Points on a hilly landscape, in no order, each with its height.
From any point a climber steps to the highest of the 2 points nearest to it. It stops when none of these is higher. Distance is the straight distance between rows; heights are no part of it.
Z_790 (h 562): [131  96 150 120 115  97 101 131 169 179 148 146 177 153 129 126 111 124
 117 119 177 175  59 165  81 143 137 141 118  97 146 101 146  96 160  61
  77 113  60 135 133 150 176 123 114 132 100  96 143 130 111 123]
Z_904 (h 434): [131  93 120  85  90  88  96  98 133 158 145 124 190 170 123 117 139 133
 101 116 171 187  80 151  91 137 149 106 112 104 129 133 125  79 151 102
  64 118  68 134  74 124 179 124 136 135  81  93 125 132 112 143]
Z_983 (h 218): [153 163 153 134 139 138 161 149 121 127 104 157  76 100 118 139 129 146
 113 140 114  78 176 105 125 133 137 139 136 155 150 137 133 157 125 123
 149 115 107 129 194 153 107 119 128 144 147 128 141 105 116  81]
Z_339 (h 250): [147 156 128  99 130 139 166 112 114 109  93 108  34  66 151 133 131 107
 148 142  67  62 176  96 144 171 141 167 155 112 127 170 167 167 111 163
 151 129 168 108 129 123 119 129 131 118 118 139 193  98 132  55]
Z_462 (h 306): [113 148 184 170 155 137 141 144 185 146 146 183 144 138 106 141 127 126
 151 181 127 105 153 142 119  95  73 113 112 145 151 115 122 128 139 125
 173 133 152 137 188 130 107 129 119 149 186 149  95 152 103 148]
Z_581 (h 519): [145 135 140 107 114 145 150 145 103 117 110 124 130 124 124 134 131 123
  86 113 122 138 151 120 127 142 164 129 119 151 131 108 108 143 119 129
 109 116 111 139 113 146 131 113 139 143  99 125 155 107 137 125]
Z_478 (h 765): [137 127 134  91 104 177  95 110  90 120 102  90 182 162 128 113 168 133
 110  80 166 165 103 130  80 132 148 122 153 140 135  88 108 129 139 100
  61 100 133 110 142 124 150  95 122 137  98 110 139 121 137 148]
Z_221 (h 449): [123 102 103 115 106 153 142 114  97 111 122  79 161 136 123 120 138 137
 104 118 104 162 150 138 153 128 142 115 114 131 112 116 118 117 111 167
 141 126 146 131  78 129 125 132 149 110 117 135 124 144 156 165]
Z_134 (h 491): [112 106 106 108 113 172 147 113  95 101 110  70 161 130 131 117 137 131
 117 107 115 150 144 127 143 138 137 124 135 135 124 105 127 130 126 166
 129 109 164 117 107 134 123 135 138  98 117 144 146 143 166 154]
Z_406 (h 230): [145 146 126  84 127 127 174 101 114 112  91 122  21  42 158 137 130 116
 143 145  61  69 153  78 150 189 161 170 135 100 115 174 176 194  90 168
 133 145 169 108  82 115 133 124 125 133  79 134 207  92 129  58]
Z_26 (h 466): [111 104 113 135 109 194  83  74  90 108 140  52 191 138 140 115 152 166
 127 119 133 173 107 159 123 102 116 122 111 137 135 134 137  70 142 129
 146 129 187 142 143 122 128 120 171 103 146 128  83 205 149 206]
Z_238 (h 237): [140 167 146 155 137 142 161 152 142 139  97 164  94 116 113 137 169 156
 137 142 119  46 183  92 114 125 114 129 153 155 142 119 132 168 132 120
 149  99 129 118 227 147 109 111 119 153 183 120 134 107 103  87]
Z_93 (h 506): [164 112 104  84  91 108 138 117  54  92  82 108 127 154 146 126 183 100
 123  89 157 160 125  90 100 185 188 134 111 149 122  86 119 174 141 135
  70  92 119 119  82 126 147  98 122 161  65  88 196  69 108 117]
Z_809 (h 557): [ 91  95 125 101 131 107 139 170 154 124 125 134 148 143 105 130  83  98
 159  89 142 125  74 109 120 132 124 128 167  85 120 101 128 139 161 104
  89 129 101 122 112 137 145 131 113 131  89 151 148 114 142 103]
Z_691 (h 652): [ 78  97 119 118 147 121 126 170 177 143 139 145 166 147 122 124  76 100
 175 113 174 136  53 130 121 108  98 126 128  90 139 115 154 106 183  93
 112 142 104 140 133 109 150 138 103 116 118 144 116 147 139 148]
Z_123 (h 706): [117 116 129  83 107 162  91  95  95 128 117  94 202 171 132 111 154 133
 112  92 162 172  87 136  86 123 143 112 151 119 127 110 109 104 147  99
  56 114 126 118 110 113 162 106 128 127 101 111 126 141 145 150]
Z_519 (h 604): [ 75 103 111  98 133 131 152 159 140  98 113 120 151 142 114 127  95 105
 183  81 145 124  71  96 128 134 113 136 190  80 121 103 124 146 166 123
  84 123 138 119 135 125 134 138  92 111 110 155 142 118 170 104]
Z_780 (h 517): [134 136 139 163 123  77  83 116 169 173 171 147 164 169 151 124  92 134
  89 157 167 178  87 194 123 104 135 142 100 126 140 143 116  69 121  60
 108 123  82 143 108 130 166 141 123 129 117 102 103 145 116 126]
Z_858 (h 613): [160 136 106  93  83 162 122 115  63 121  73  88 151 143 145 115 194 146
 103  86 174 141 135 102 102 168 187 147 143 174 128  92 127 160 121 116
  96  76 127 102 150 138 143  87 126 163  83  80 167  95 105 144]
Z_155 (h 542): [114 111 105 153 107 147  63  78 114 128 153  88 179 154 149 114 145 145
 103 130 130 185  99 179 139  76 118 113 109 124 137 150 118  60 122  96
 123 134 136 157 107  86 130 115 155 116 126 117  63 185 150 203]
Z_725 (h 401): [109 102 120 189 136 116  87 127 152 132 165 139 129 157 132 130 110 110
 155 162 111 135 107 173 150  71  45 128 105 122 134 148 126  79 133 112
 178 162 133 153 131  81  96 134 138 110 159 152  58 154 127 179]
Z_162 (h 556): [ 83 115 116 121 139 157 145 136 129  90 107 106 152 138 117 123 111 109
 182 102 129 128 107 110 128 126  98 132 183 101 129  97 121 145 158 142
 107 119 167 117 143 114 117 144 100 103 135 166 133 126 186 111]
Z_200 (h 164): [160 157 167 164 154  94 119 136 156 146 184 189  62  91 116 138  88 147
 126 167  78 108 173 149 157 116 120 136 108 142 127 183 114 124  99 163
 221 185 113 117 131 165  86 151 144 133 176 145  79 138  93 110]
Z_39 (h 432): [ 77 120 143 126 168 124 138 163 167 133 118 161 154 153 102 133 102 108
 194 114 167  97  83 109  95 110  85 119 169 105 133  89 142 122 180  94
  92 124 118 124 180 115 142 125  89 140 146 146 117 120 115 113]
Z_393 (h 141): [158 162 163 154 160  97 126 150 159 146 188 187  53  66 111 150  86 130
 121 167  73 132 168 142 160 126 133 141 103 123 123 156 118 137 105 153
 210 189  99 120 107 154  89 143 141 129 138 151 100 128 108 110]
Z_366 (h 258): [167 155 140 125 125 136 136  57  55 103 114 128  59  82 157 136 144 132
  90 141  76 109 193 146 140 158 163 124 115 165 115 193 133 163  48 180
 181 131 140 129  62 131 126 130 158 123 166 116 161  96 131 105]
Z_266 (h 357): [169 166 154 118 133  99 142 122  84 129 102 181  47  79 150 139 126 141
  74 126 122  89 140 109 125 177 193 144 118 167 129 142 139 193  82 113
 123 115  78 141 125 150 133 107 139 180  98 102 175  84  89  84]
Z_500 (h 335): [161 177 138 127 131 116 140 106  75 124  79 172  29  69 156 138 137 138
  90 129  95  63 145 113 125 177 190 149 129 158 125 153 149 195  80 113
 125 114 104 139 123 128 133 104 132 187 108 109 178  76 103  65]
Z_214 (h 175): [161 156 179 154 136 116 106 117 125 143 152 156 104 123 123 138  89 185
  87 155  96 118 172 164 144 114 150 128 108 186 157 181  96 121  79 147
 169 147 107 132 159 155 118 141 143 132 188 127  83 149 100 105]
Z_518 (h 475): [117 113 100  99 107 162 169 117  90  95  87  69 133 120 143 115 144 117
 121 111 128 135 149 104 147 168 152 132 143 134 123 111 136 155 118 172
 115  92 162 108 121 137 123 126 126 104  99 136 180 113 159 135]
Z_801 (h 463): [ 84 149 129 153 165 126 146 173 170 124  98 166 136 137  93 138 169 113
 208  95 159  71 120  84  81 122  92 115 192 128 120  58 123 163 173  96
  82 105 157 105 213 102 132 103  81 145 172 151 141 108 121 116]
Z_110 (h 213): [147 153 137  83 138 108 183 127 119 110 103 143  32  48 145 133 133 106
 121 136  67  92 147  70 154 179 174 162 119 102 118 158 164 186  98 153
 138 146 144 115  68 121 124 120 133 138  70 141 203  96 137  74]
Z_70 (h 458): [134 128 144 169 121 131  90 124 142 146 151 130 146 144 124 129 101 139
 100 152 113 170 130 177 150  85 120 126  91 140 141 138 100  92 116 114
 141 143 121 157 114 121 128 132 141 125 139 139  79 151 127 170]
Z_209 (h 428): [167 130 128  96 114 101 165 131  73 103  99 143  98 119 140 133 152 101
  89 112 131 137 140  88 123 176 191 126  93 145 118 110 122 174 115 139
  98 119 101 145  72 140 137 106 140 162  76 106 190  81 113 112]
Z_628 (h 570): [126 150 139 192 140  85  75 112 170 162 179 145 154 174 157 121  89 137
  95 173 159 175 101 196 134  85 115 145  84 144 156 151 108  65 118  60
 132 131  97 147 129 113 145 141 119 121 142 113  76 150 118 139]
Z_756 (h 477): [ 91 149 120 153 155 156 151 165 155 113  95 143 137 134 102 128 184 121
 196  97 155  85 131  84  88 123  96 117 180 136 128  62 128 172 170 119
  97  98 182 106 223 110 122 106  83 128 177 146 142 112 140 126]
Z_764 (h 404): [144 109 115 116 104 154 131 102  83 120 126  82 154 127 129 128 134 168
  89 126 102 145 170 145 158 125 143 130 110 143 112 149 118 105  88 169
 161 127 132 133 102 150 122 134 164 118 142 116 108 158 127 160]
Z_873 (h 243): [144 155 142  94 148 102 178 137 139 114 133 139  33  47 133 132 119  98
 135 130  50 110 168  87 166 161 156 161 126  93 122 160 153 163 111 158
 164 166 140 114  66 131 107 126 140 119  89 154 179 114 152  86]
Z_11 (h 553): [146 120  93  93  89 145 141 122  65 105  67  86 137 137 155 112 188 112
 128  81 164 142 121  93 112 180 180 143 145 152 125  79 130 179 135 131
  78  73 152 102 129 131 141  95 112 150  71  96 197  84 125 138]
Z_595 (h 611): [ 83  97  88  99 119 176 100  97  89 111 133  71 209 156 140 111 129 134
 147  99 147 168  79 141 118 115 123 121 156 102 124 123 129  95 149 117
  77 131 165 128 115  88 149 127 128  95 121 133 106 182 175 165]
Z_701 (h 265): [104 152 166 161 152 159 170 149 189 137 117 160 137 121 103 135 178 139
 154 140 123  39 179 113 105 109  71 116 161 146 130 109 144 167 138 137
 163 107 164 110 238 141 108 109 113 157 204 131 127 149 104 132]
Z_748 (h 341): [155 121 115 109 122 116 152  94  77 119 130 110  94 103 131 132 134 138
  89 128  84 116 182 134 172 152 162 127 114 137  93 178 130 134  66 187
 181 149 117 131  60 146 117 136 155 112 144 121 133 128 132 122]
Z_888 (h 414): [137 102 113  72  94  99 101  94  95 126 124 110 182 180 115 121 154 125
 106 112 152 188 111 126  92 136 153 102 108 123 118 120 100 102 141 121
  59 117  91 134  52 124 168 119 136 143  83  95 132 106 118 134]
Z_633 (h 358): [149 112  88  86 111 121 149 104  65 101 119  92 152 149 121 122 159 127
  94 126 128 177 151  95 142 152 173 103  80 144 115 126 108 132 116 170
 111 122 120 140  34 132 139 126 142 121  91 107 143  97 140 145]
Z_513 (h 468): [171 122 106  81 102 116 159 115  47  96  85 116 114 138 156 120 171 114
  98 109 150 142 135  79 118 183 197 132  90 152 123 114 137 174 122 148
  92  98 116 130  80 137 143 103 131 163  74  82 190  74 110 117]
Z_237 (h 648): [ 87 101 114  88 139 137 139 172 142 113 103 121 164 150 114 130 109 113
 198  53 179 122  60  92 103 131 117 139 187  83 128  87 142 144 178 109
  56 122 136 119 174 124 144 124  81 114 128 136 140 122 152 123]
Z_577 (h 408): [123  88  92 128  99  74 100 136 168 179 173 132 169 150 142 118 113 114
 105 131 174 181  59 167 134 115 130 110  94  94 121 131 145  69 146  93
 101 132  71 150  70 111 167 149 135 123  74 102 109 150 127 170]
Z_389 (h 693): [149 135 130 100  98 180 110 126  86 124  90  95 163 148 129 119 178 147
 102  83 165 148 124 120  90 142 162 133 144 166 134  84 113 141 134  98
  86  83 130 110 159 140 144  89 128 145  92 101 147 103 126 147]
Z_614 (h 314): [154 132 112 112 133 109 147  79  79 113 132 106  60  88 142 126 138 115
 110 131  67 101 185 131 177 156 151 130 129 119  77 197 144 136  62 198
 193 162 137 112  41 139 111 140 157 101 145 124 148 116 127 113]
Z_773 (h 285): [111 151 188 162 158 141 159 151 201 140 143 185 141 122 100 149 146 122
 151 169 119  73 169 131 112 103  67 115 137 140 138 112 133 148 138 135
 175 127 160 121 209 134 103 117 121 164 192 144 110 154 100 140]
Z_311 (h 118): [155 148 141 171 156  92 111 160 164 135 182 176  77  89 109 150  82 109
 126 178  79 144 155 152 159 110 122 139 104 103 112 133 108 126 110 132
 184 191 102 128  86 132  91 144 133 130 120 162  96 122 116 120]
Z_475 (h 188): [162 172 183 156 146 116 122 123 124 136 141 173  85 111 123 139  98 175
  91 159 104 100 176 146 129 126 146 125 121 189 162 172 100 145  88 136
 159 131 101 128 184 155 114 138 137 138 185 122 105 125  98  79]
Z_575 (h 415): [132 112 115 174 125 109  93 136 144 143 164 134 132 140 126 137  94 116
 120 159 102 149 119 180 166  84 102 123 106 108 116 137 109  94 110 117
 147 162 101 151  87 103 119 139 135 124 118 148  79 140 129 154]
Z_316 (h 284): [119 152 177 161 152 152 131 145 161 139 126 162 146 142 107 131 131 136
 142 156 139 114 139 132 105  97  92 110 119 148 156  97 115 130 155 113
 130 115 141 140 191 136 120 121 114 146 171 141 101 130 114 136]
Z_515 (h 447): [ 76 136 145 136 175 121 150 168 178 121 117 168 143 141  96 138 127 102
 204 123 151  78 104  97  97 115  78 115 185 108 127  78 129 145 174 108
  95 120 143 115 190 101 127 117  83 149 155 155 125 119 124 104]
Z_660 (h 293): [156 163 129 116 125 143 147  74  64 110  80 130  30  61 162 138 145 115
 112 154  70  66 165 122 129 178 171 147 130 143 119 168 163 192  69 158
 144 128 152 126  95 107 135 114 130 152 115 117 195  75 121  62]
Z_480 (h 617): [ 99 104  97 106 106 132  81 100 123 149 147 105 197 163 141 105 132 135
 114 112 161 169  70 156 124 101 127 105 130 101 129 146 129  66 145  89
  87 128 102 144  94  95 165 120 138 121 102 114  89 174 149 173]
Z_749 (h 450): [115  73 113  70  95 107 104 128 143 152 135 111 192 161 129 113 138 117
 124  83 177 183  53 140  88 142 150 107 126  90 132 113 142  93 181 108
  53 126  83 126  93 119 174 120 123 122  79 100 138 144 128 156]
Z_645 (h 518): [128 117  96  95 105 150 155 124  75 100  83  83 145 140 151 118 163 107
 123  92 147 143 123  98 122 171 162 129 150 140 122  83 121 168 132 143
  76  81 155 105 115 129 133 110 116 127  80 117 191  92 151 134]
Z_174 (h 300): [149 102  76 103 121 103 173 105  82 102 120  85 109 118 123 121 153 119
 111 133  97 149 168 100 182 161 169 107  90 116  94 148 130 143  92 201
 152 146 135 135  28 131 115 139 144  93 102 126 149 110 150 142]
Z_677 (h 623): [104  88 120  89 131 124 121 171 148 138 106 123 166 144 113 124 119 110
 189  47 183 136  56 108  84 134 130 139 171  90 139  77 148 140 184  90
  48 120 105 120 174 134 161 109  88 120 120 123 146 121 133 126]
Z_232 (h 431): [132  78  77 128 102  50 114 156 165 173 173 130 147 144 124 128 109 103
 113 135 148 167  67 153 152 116 131  96  84  86 100 122 138  77 129 114
 106 150  71 153  40 111 151 161 133 129  59 115 113 131 120 155]
Z_782 (h 552): [ 96  91  85 145 133 102 105 157 177 163 167 138 152 144 143 113  91 105
 141 127 171 153  54 158 148  90  87 124  98  96 131 131 153  77 151  82
 135 148  84 152 104  91 144 144 122 101  95 130  96 161 145 182]
Z_598 (h 541): [ 81  73  77 115 125 115 126 184 186 113 147 132 164 134 129 122  87  85
 183  93 173 164  34 120 145 103  96 126 132  59 117 121 143 115 177 118
 103 167 133 150  92  73 140 153 103  96  86 154 123 152 179 180]
Z_926 (h 462): [106  67  88  52  90 104 119 123 123 131 132  97 194 169 118 115 143 123
 133  76 164 186  58 117  99 148 154 100 125  91 119 122 135  95 170 135
  47 126 100 130  69 111 169 133 121 120  75  98 139 133 142 148]
Z_921 (h 568): [107 148 112 137 123 158 157 121 161 117  87  90  89 112 141 113 176 112
 197 139 108  40 182  74 123 145  71 129 196 119 126 143 162 187 154 171
 152  89 212  80 221 138 100 134 120 105 191 134 177 126 122  89]
Z_723 (h 387): [169 149 148 115 125 109 152 150  98 124  98 162  71  95 138 143 128 112
  81 114 128 115 140 102 118 170 185 140 118 154 129 109 125 181 106 114
 107 120  87 142 120 153 130 104 139 167  84 114 188  87 102 102]
Z_728 (h 279): [144 146 133  96 138 106 170 107 109 120 132 132  40  59 140 131 129 112
 125 129  52  94 178 112 172 168 158 148 126 108 101 187 156 150  84 180
 186 164 139 114  57 138 115 131 151 111 112 137 166 113 135  91]
Z_531 (h 369): [128 120 128 152 125 128 121 149 140 123 144 139 123 126 110 137  97 111
 127 142  92 143 148 153 153 101 113 126 120 115 123 120 108 116 128 137
 162 159 125 138  90 118 111 137 137 122 124 165  98 133 149 136]
Z_386 (h 277): [129 100  85 108 114 112 172 114 112  93 119  78 113 111 126 120 139 103
 127 124  92 147 163 110 184 160 151 124 123  98  92 132 126 141 105 203
 149 139 162 124  48 125 111 141 139  93  99 147 158 123 162 143]
Z_402 (h 755): [138 157 176 161 136 160 130 128 148 145 119 149 150 147 118 128 158 190
 122 146 138  84 163 117 108 106 102 116 132 177 161 123 116 141 129 111
 130  93 139 128 244 153 125 111 122 155 203 111  94 136  92 127]
Z_112 (h 591): [162 172 177 176 146 121 106 161 163 161 122 173 118 141 111 141 126 155
 115 141 171 127 139 128  81 119 132 136 112 179 160  79 105 145 139  78
 101 106 114 133 211 166 141 109 112 160 150 111 130  92  79 106]
Z_493 (h 516): [ 89 120 115 125 140 167 154 131 138  84 105  99 136 122 122 120 128 107
 191 113 128 129 134 103 125 137  83 130 178 102 134  97 131 156 165 172
 132 113 201 105 164 118  95 154 103  92 152 169 142 133 181 121]
Z_619 (h 629): [112 131 120 130 129 160 161 121 140 112  97  89 104 115 137 110 148 119
 174 133 111  67 180  93 129 141  81 129 174 128 132 142 154 158 153 176
 173 100 197  92 194 149  96 153 130 101 180 143 152 138 135  93]
Z_357 (h 330): [161 114  79  93 122  97 161 108  55  99 119 103 117 134 121 124 159 123
  99 132 116 167 154  80 159 162 186 106  63 138 114 144 125 147 107 185
 126 135 115 152  16 131 140 137 142 114  90 108 149  86 139 129]
Z_69 (h 163): [155 152 184 164 139 128  96 116 142 155 152 142 137 145 128 125  93 197
  86 164 114 133 157 171 142 100 146 134  86 193 172 175 103 106 101 130
 153 139 120 135 184 153 125 131 140 129 184 120  74 164  90 121]
Z_984 (h 187): [166 149 146 158 148 104 106 120 132 137 178 162  55 100 133 129 102 132
 124 144  70  89 177 147 160 108  99 136 129 133 101 205 111 114 103 181
 234 196 143 107 115 164  70 154 163 139 189 138  65 138  98 117]
Z_118 (h 508): [130 147 156 194 141 115  81 119 164 155 165 140 144 157 142 128  99 142
 104 173 137 174 123 185 141  78 112 132  74 154 160 145 107  81 121  93
 149 138 124 154 144 117 128 136 128 120 159 131  75 154 115 160]
Z_228 (h 310): [158 176 135 121 130 136 148  96  84 120  72 147   8  51 156 143 144 122
 121 145  66  45 154 103 126 175 172 159 136 132 118 160 165 198  87 131
 134 129 144 121 118 107 132 108 125 166 106 125 191  73 116  46]
Z_700 (h 459): [111 114 126 110 112 214  92  70  79 110 126  45 194 134 136 115 157 182
 129 122 146 157 121 143 108 120 123 122 131 147 145 126 141  82 147 134
 134 108 186 115 176 145 128 120 159 102 154 126  98 200 140 183]
Z_862 (h 78): [128 164 179 167 177  89 130 166 181 153 157 202 118 130  98 158  82 102
 146 190 139 116 130 128  98 110  99 143 123 119 128  90 113 120 134  77
 130 138 107 134 149 138 123 138 104 157 143 145 127 110  93  71]
Z_433 (h 574): [ 91 105  99 105 129 186 118 110  94  96 116  74 192 147 135 114 127 130
 155 100 137 161  97 129 120 126 118 120 168 115 128  98 121 121 153 141
  79 119 177 116 133 105 136 135 122  94 131 145 121 157 182 153]
Z_977 (h 102): [152 160 156 177 160  90 111 163 161 149 176 185  96 106 105 154  69 110
 115 187 107 148 144 154 143 113 129 141 102 113 125 123  99 121 101 106
 163 180 100 139  96 135 112 145 124 133 121 157 110 120 111  98]
Z_884 (h 495): [131 127 135 100 105 215  94  66  63 107 109  50 188 136 137 120 165 201
 106 121 150 136 143 133 108 128 137 130 142 164 143 131 126  96 117 126
 122  83 156 103 194 151 128 111 153 119 141 113 109 175 122 156]
Z_280 (h 660): [165 161 171 150 132 138 114 156 139 145 115 158 120 132 116 138 114 142
 101 124 154 135 141 130  95 123 143 137 117 163 158  89 104 143 131  89
 100 111 100 139 181 164 135 111 127 155 126 122 136  92  97 113]
Z_967 (h 511): [104 101  86 174 138  86  98 140 179 168 189 143 144 149 155 116 100 117
 119 149 186 159  60 172 155  82  76 138  87 110 130 142 147  61 130  63
 153 135  73 154 120  98 132 149 123  97 106 114  76 162 136 180]
Z_945 (h 593): [ 92  91  95 130 133 106 109 166 182 154 153 146 169 142 148 113  89  87
 150 114 192 169  41 150 120 104 102 124 103  89 139 112 157  87 183  79
 113 141  92 146 108  93 155 140 116  99 102 128 120 161 152 179]
Z_560 (h 590): [145 147 164 135 127 151 124 150 128 133 118 138 134 132 113 135 109 132
  95 125 135 138 144 132 112 119 139 126 122 151 149 100 102 133 131 106
 110 115 109 140 151 156 131 119 132 145 120 134 134 111 124 124]
Z_953 (h 584): [ 98 103  90 136 110 118  71  91 128 151 165 108 183 159 159 104 134 138
 108 124 165 178  73 170 145  89 117 107 120 107 136 161 133  53 134  78
 106 129  99 150 102  87 147 125 145 113 102 105  66 185 143 194]
Z_751 (h 457): [126  72  67 100 105  40 130 156 154 152 159 119 143 146 103 134 110 105
 128 123 134 166  77 122 152 133 149  86  92  83  94 118 130  93 141 141
  98 150  74 149  18 110 148 164 135 135  48 125 123 111 121 138]
Z_41 (h 276): [165 168 149 125 126 150 140  59  61 105  94 135  35  65 162 137 151 123
  90 151  74  87 177 140 126 167 172 133 114 164 121 180 154 185  57 166
 163 123 146 131  83 120 131 119 144 148 141 113 180  77 129  83]
Z_892 (h 657): [ 99 114 113 102 108 164  87  87  99 129 133  88 206 166 134 111 145 138
 115 110 151 180  85 148 111 102 136 105 136 112 130 129 115  80 145  99
  78 124 137 134  98  98 159 112 136 120 110 116 101 168 155 172]
Z_951 (h 558): [ 99 122 120 130 134 164 163 130 151  97 104  95 115 114 127 112 139 111
 192 121 118 106 155  91 129 141  78 132 168 113 135 119 151 157 168 186
 161 111 206  95 178 142  88 157 116  94 159 159 149 140 160 116]
Z_244 (h 333): [102 141 167 182 156 117 117 137 184 148 163 184 145 153 118 144 111 108
 162 196 132 128 130 161 127  86  60 118 107 136 146 124 115 104 138 106
 171 142 140 149 162  96 116 131 116 138 177 147  81 149 110 147]
Z_995 (h 208): [165 138 119 157 141 119 100 107  98 120 155 114  76 114 143 127 111 131
  99 132  71  91 170 154 167 106 100 138 135 134  78 202 112  93  85 192
 217 190 160 109  97 161  67 160 172 128 186 137  71 150 111 138]
Z_989 (h 223): [168 149 141 156 136 121 101  85  84 116 139 123  71 106 145 130 121 141
  87 123  74 103 186 163 158 120 126 132 134 155  89 200 100 110  66 185
 209 171 152 115  88 157  87 157 170 117 196 134  94 138 118 125]
Z_816 (h 592): [ 67  92 106 110 148 122 139 189 191 110 142 151 157 135 116 130  71  93
 207 107 167 138  51 105 134 111  86 136 144  69 125 112 149 120 184 123
 117 154 132 137 126  93 131 148  92 112 104 161 120 146 159 149]
Z_259 (h 539): [102 113 108 111 122 192 137 116  93  97 100  68 173 132 135 115 137 136
 142  99 134 152 120 118 119 139 123 125 161 133 140  87 128 134 146 151
  94  97 178 105 150 130 122 133 121  91 131 146 142 143 175 151]
Z_79 (h 473): [113 105 100 196 141  77  87 129 170 161 191 142 124 162 155 130  98 119
 123 172 149 144  82 186 162  71  65 145  86 118 131 157 136  62 110  75
 163 146  81 151 129  88 117 148 119 101 120 118  64 153 121 164]
Z_140 (h 295): [139 137 140 117 126 140 168 141 117 115 113 118  94  99 117 128 117 124
 125 127  91 106 179 119 149 140 131 143 137 130 129 147 137 135 126 162
 178 130 140 122 132 149 103 141 138 115 137 151 137 131 145 102]
Z_154 (h 594): [115  91 140 107 128 120 106 152 160 160 125 135 169 147 118 123 103 116
 156  83 180 151  60 142  77 131 128 134 145  96 148  83 148 119 174  74
  66 116  76 127 154 143 169 109 102 128 110 110 144 123 115 125]
Z_674 (h 521): [ 93  86 108 100 116  98 134 162 157 143 137 128 162 148 113 128  86 107
 145 104 135 137  72 123 139 129 127 116 146  89 116 115 126 119 154 115
  98 139  96 135  82 122 156 139 123 125  80 146 135 131 146 123]
Z_556 (h 505): [121 105 118 145 104 164  71  75 109 120 147  69 178 145 137 119 154 171
 100 125 124 184 112 173 141  83 128 119  92 138 131 148 123  63 117 125
 147 134 157 157 118 119 120 117 169 118 135 118  71 194 138 212]
Z_608 (h 481): [ 87  69  68  70  96 113 134 143 134 125 139  93 194 158 125 113 127 120
 146  76 162 180  45 115 131 135 145 101 134  77 106 122 135  98 167 145
  64 137 132 138  67  95 159 148 118 107  76 113 126 151 164 167]
Z_548 (h 238): [165 159 142 139 131 136 114  73  67 106 120 118  67  95 150 132 137 132
  84 129  77 114 203 160 144 137 141 126 127 165  98 193 116 129  54 183
 195 146 152 119  80 143 101 148 169 116 194 127 129 124 125 122]
Z_593 (h 529): [ 94 152 116 146 143 155 175 148 187 116  98 119  95 108 119 123 196 122
 198 128 120  42 169  68 118 144  79 134 186 119 116 109 159 190 158 153
 151  92 197  86 233 129 101 114  99 121 183 131 175 124 128 109]
Z_497 (h 392): [142 119 114  82 104 127 124 107  82 111 120 102 175 167 123 121 156 121
  94 113 141 179 134 115 109 139 162 105 107 142 121 110  92 125 128 135
  79 113 115 132  58 126 151 113 139 139  89 103 145 102 135 140]
Z_602 (h 488): [ 98  79  83  96 103  79 132 150 141 136 148 115 163 152 111 124 107 113
 133 107 127 154  76 123 148 131 140 101 127  93 101 123 121 106 144 136
  91 143  98 138  39 114 154 149 133 126  69 132 126 127 142 133]
Z_830 (h 642): [156 172 161 163 135 146 124 155 150 153 109 164 127 136 114 131 155 183
 118 134 155  89 159 109 104 120 125 130 129 184 158 103 111 153 133  98
 113  93 118 128 239 162 131 104 119 158 172 107 116 104  83 116]
Z_338 (h 59): [154 180 183 169 164 109 147 161 173 154 133 199  86 109 101 148 122 157
 114 175 138  75 168 104 110 129 125 129 120 167 151 116 118 164 117 110
 139 120 108 126 215 165 109 119 115 158 173 122 128 108  79  86]
Z_345 (h 440): [128 102 103 189 129  98  82 128 154 149 178 135 125 153 143 132  97 109
 126 168 116 142  97 189 171  70  70 134 100 108 126 156 123  77 108 103
 159 158  95 153 112  86 111 144 132 108 121 137  61 149 124 169]
Z_770 (h 500): [ 90 151 119 159 148 161 175 163 181 122  91 137 121 118 106 124 199 132
 189 112 138  54 156  79  99 135  87 119 180 134 120  77 147 185 161 139
 132  96 189  98 238 120 112 105  89 130 184 137 155 122 132 126]
Z_250 (h 543): [145 150 146 123 107 205 104  87  74 112 101  76 168 143 140 120 171 203
 107 123 133 112 157 128 104 126 129 134 153 179 153 127 123 110 122 114
 121  77 150 107 217 148 123 115 146 133 164 109 102 146 113 125]
Z_188 (h 203): [157 181 176 141 147 122 142 133 117 132 123 178  54  91 126 147 113 155
  99 150 101  79 176 120 131 138 150 133 132 170 152 159 123 161  98 126
 153 124  94 133 177 156 108 128 135 146 160 125 134 104 106  67]
Z_526 (h 249): [125 154 151 155 144 154 162 161 159 134 105 157 123 123 102 133 171 144
 151 135 132  62 164  96 106 117 101 118 147 151 141  94 134 164 150 122
 142 100 141 116 228 143 111 109 111 152 175 134 129 116 112 113]
Z_912 (h 269): [144 148 136 107 131 138 166 121 111 111 105 114  58  84 137 129 123 114
 135 132  79  75 188 108 148 154 135 151 152 125 123 167 151 146 118 164
 175 131 149 114 133 139 106 135 138 112 139 141 163 117 135  73]
Z_45 (h 520): [133 121 152 147 124  80 102 139 174 177 167 158 160 159 134 135  82 125
 105 148 165 169  80 174 102 122 128 146 109 110 137 118 132  82 132  59
 100 124  67 144 115 150 167 141 120 139 114 105 132 126 109 101]
Z_422 (h 626): [152 159 169 145 120 180  95 106 114 129 115 114 164 158 128 120 168 214
 103 132 138 107 153 126 102 106 127 126 135 187 173 136 112 121 127 101
 115  84 142 116 243 147 127 106 136 149 182 102  85 142  95 124]
Z_437 (h 503): [ 79  67  66  86  98 119 138 165 152 114 143 104 179 142 129 119 107 104
 165  78 162 168  38 108 153 128 124 113 145  65 103 119 134 116 163 144
  80 148 145 145  77  89 146 158 110  98  80 135 125 152 183 171]
Z_569 (h 370): [149 126 129 111 114 141 145 105  80 119 122 108 119 114 130 133 125 154
  87 127  95 121 182 141 159 141 155 136 125 150 112 163 122 124  79 169
 167 129 118 134 102 149 119 137 153 118 152 120 127 137 132 129]
Z_131 (h 364): [112 118 138 181 150 107 108 145 170 139 171 171 125 145 119 140  98 105
 170 181 112 127 128 163 146  84  56 128 110 115 132 136 120  94 136 114
 180 161 131 143 129  90 105 136 119 124 151 161  76 143 115 146]
Z_178 (h 88): [133 159 165 169 168  83 121 162 173 149 173 197 110 126  99 155  69 105
 141 199 123 131 134 142 123 111 108 147 112 110 125 112 109 118 119  85
 152 160 101 135 117 135 120 150 111 144 134 154 115 116 102  81]
Z_212 (h 68): [154 183 191 178 182  97 134 167 182 150 154 203  97 116  97 156  97 131
 115 187 140 113 151 120 100 123 124 140 100 152 144  98 107 147 117  98
 139 141 115 133 180 158 112 134 107 153 154 134 133 106  87  82]
Z_712 (h 327): [136 133 138 128 128 140 155 148 129 117 126 133 111 109 110 136 110 119
 116 128  90 129 169 132 152 123 135 133 122 127 125 129 120 131 124 151
 172 149 128 134 103 144 109 137 141 121 123 158 127 131 144 124]

For each start below, name the point where the climber stops.
Z_406 | Z_628
Z_801 | Z_619
Z_357 | Z_691
Z_131 | Z_691
Z_926 | Z_691
Z_513 | Z_478
Z_989 | Z_478
Z_178 | Z_478

Call two points neighbours if one is among the 2 nearest of the other. Go from one point of each pair to the other, from neighbour to neighbour, staying as high as possible. Name the lowest point that can't be avoided.
Z_628 and Z_691 | Z_39
Z_478 and Z_280 | Z_700
Z_619 and Z_519 | Z_493
Z_237 and Z_628 | Z_780
Z_402 and Z_280 | Z_112
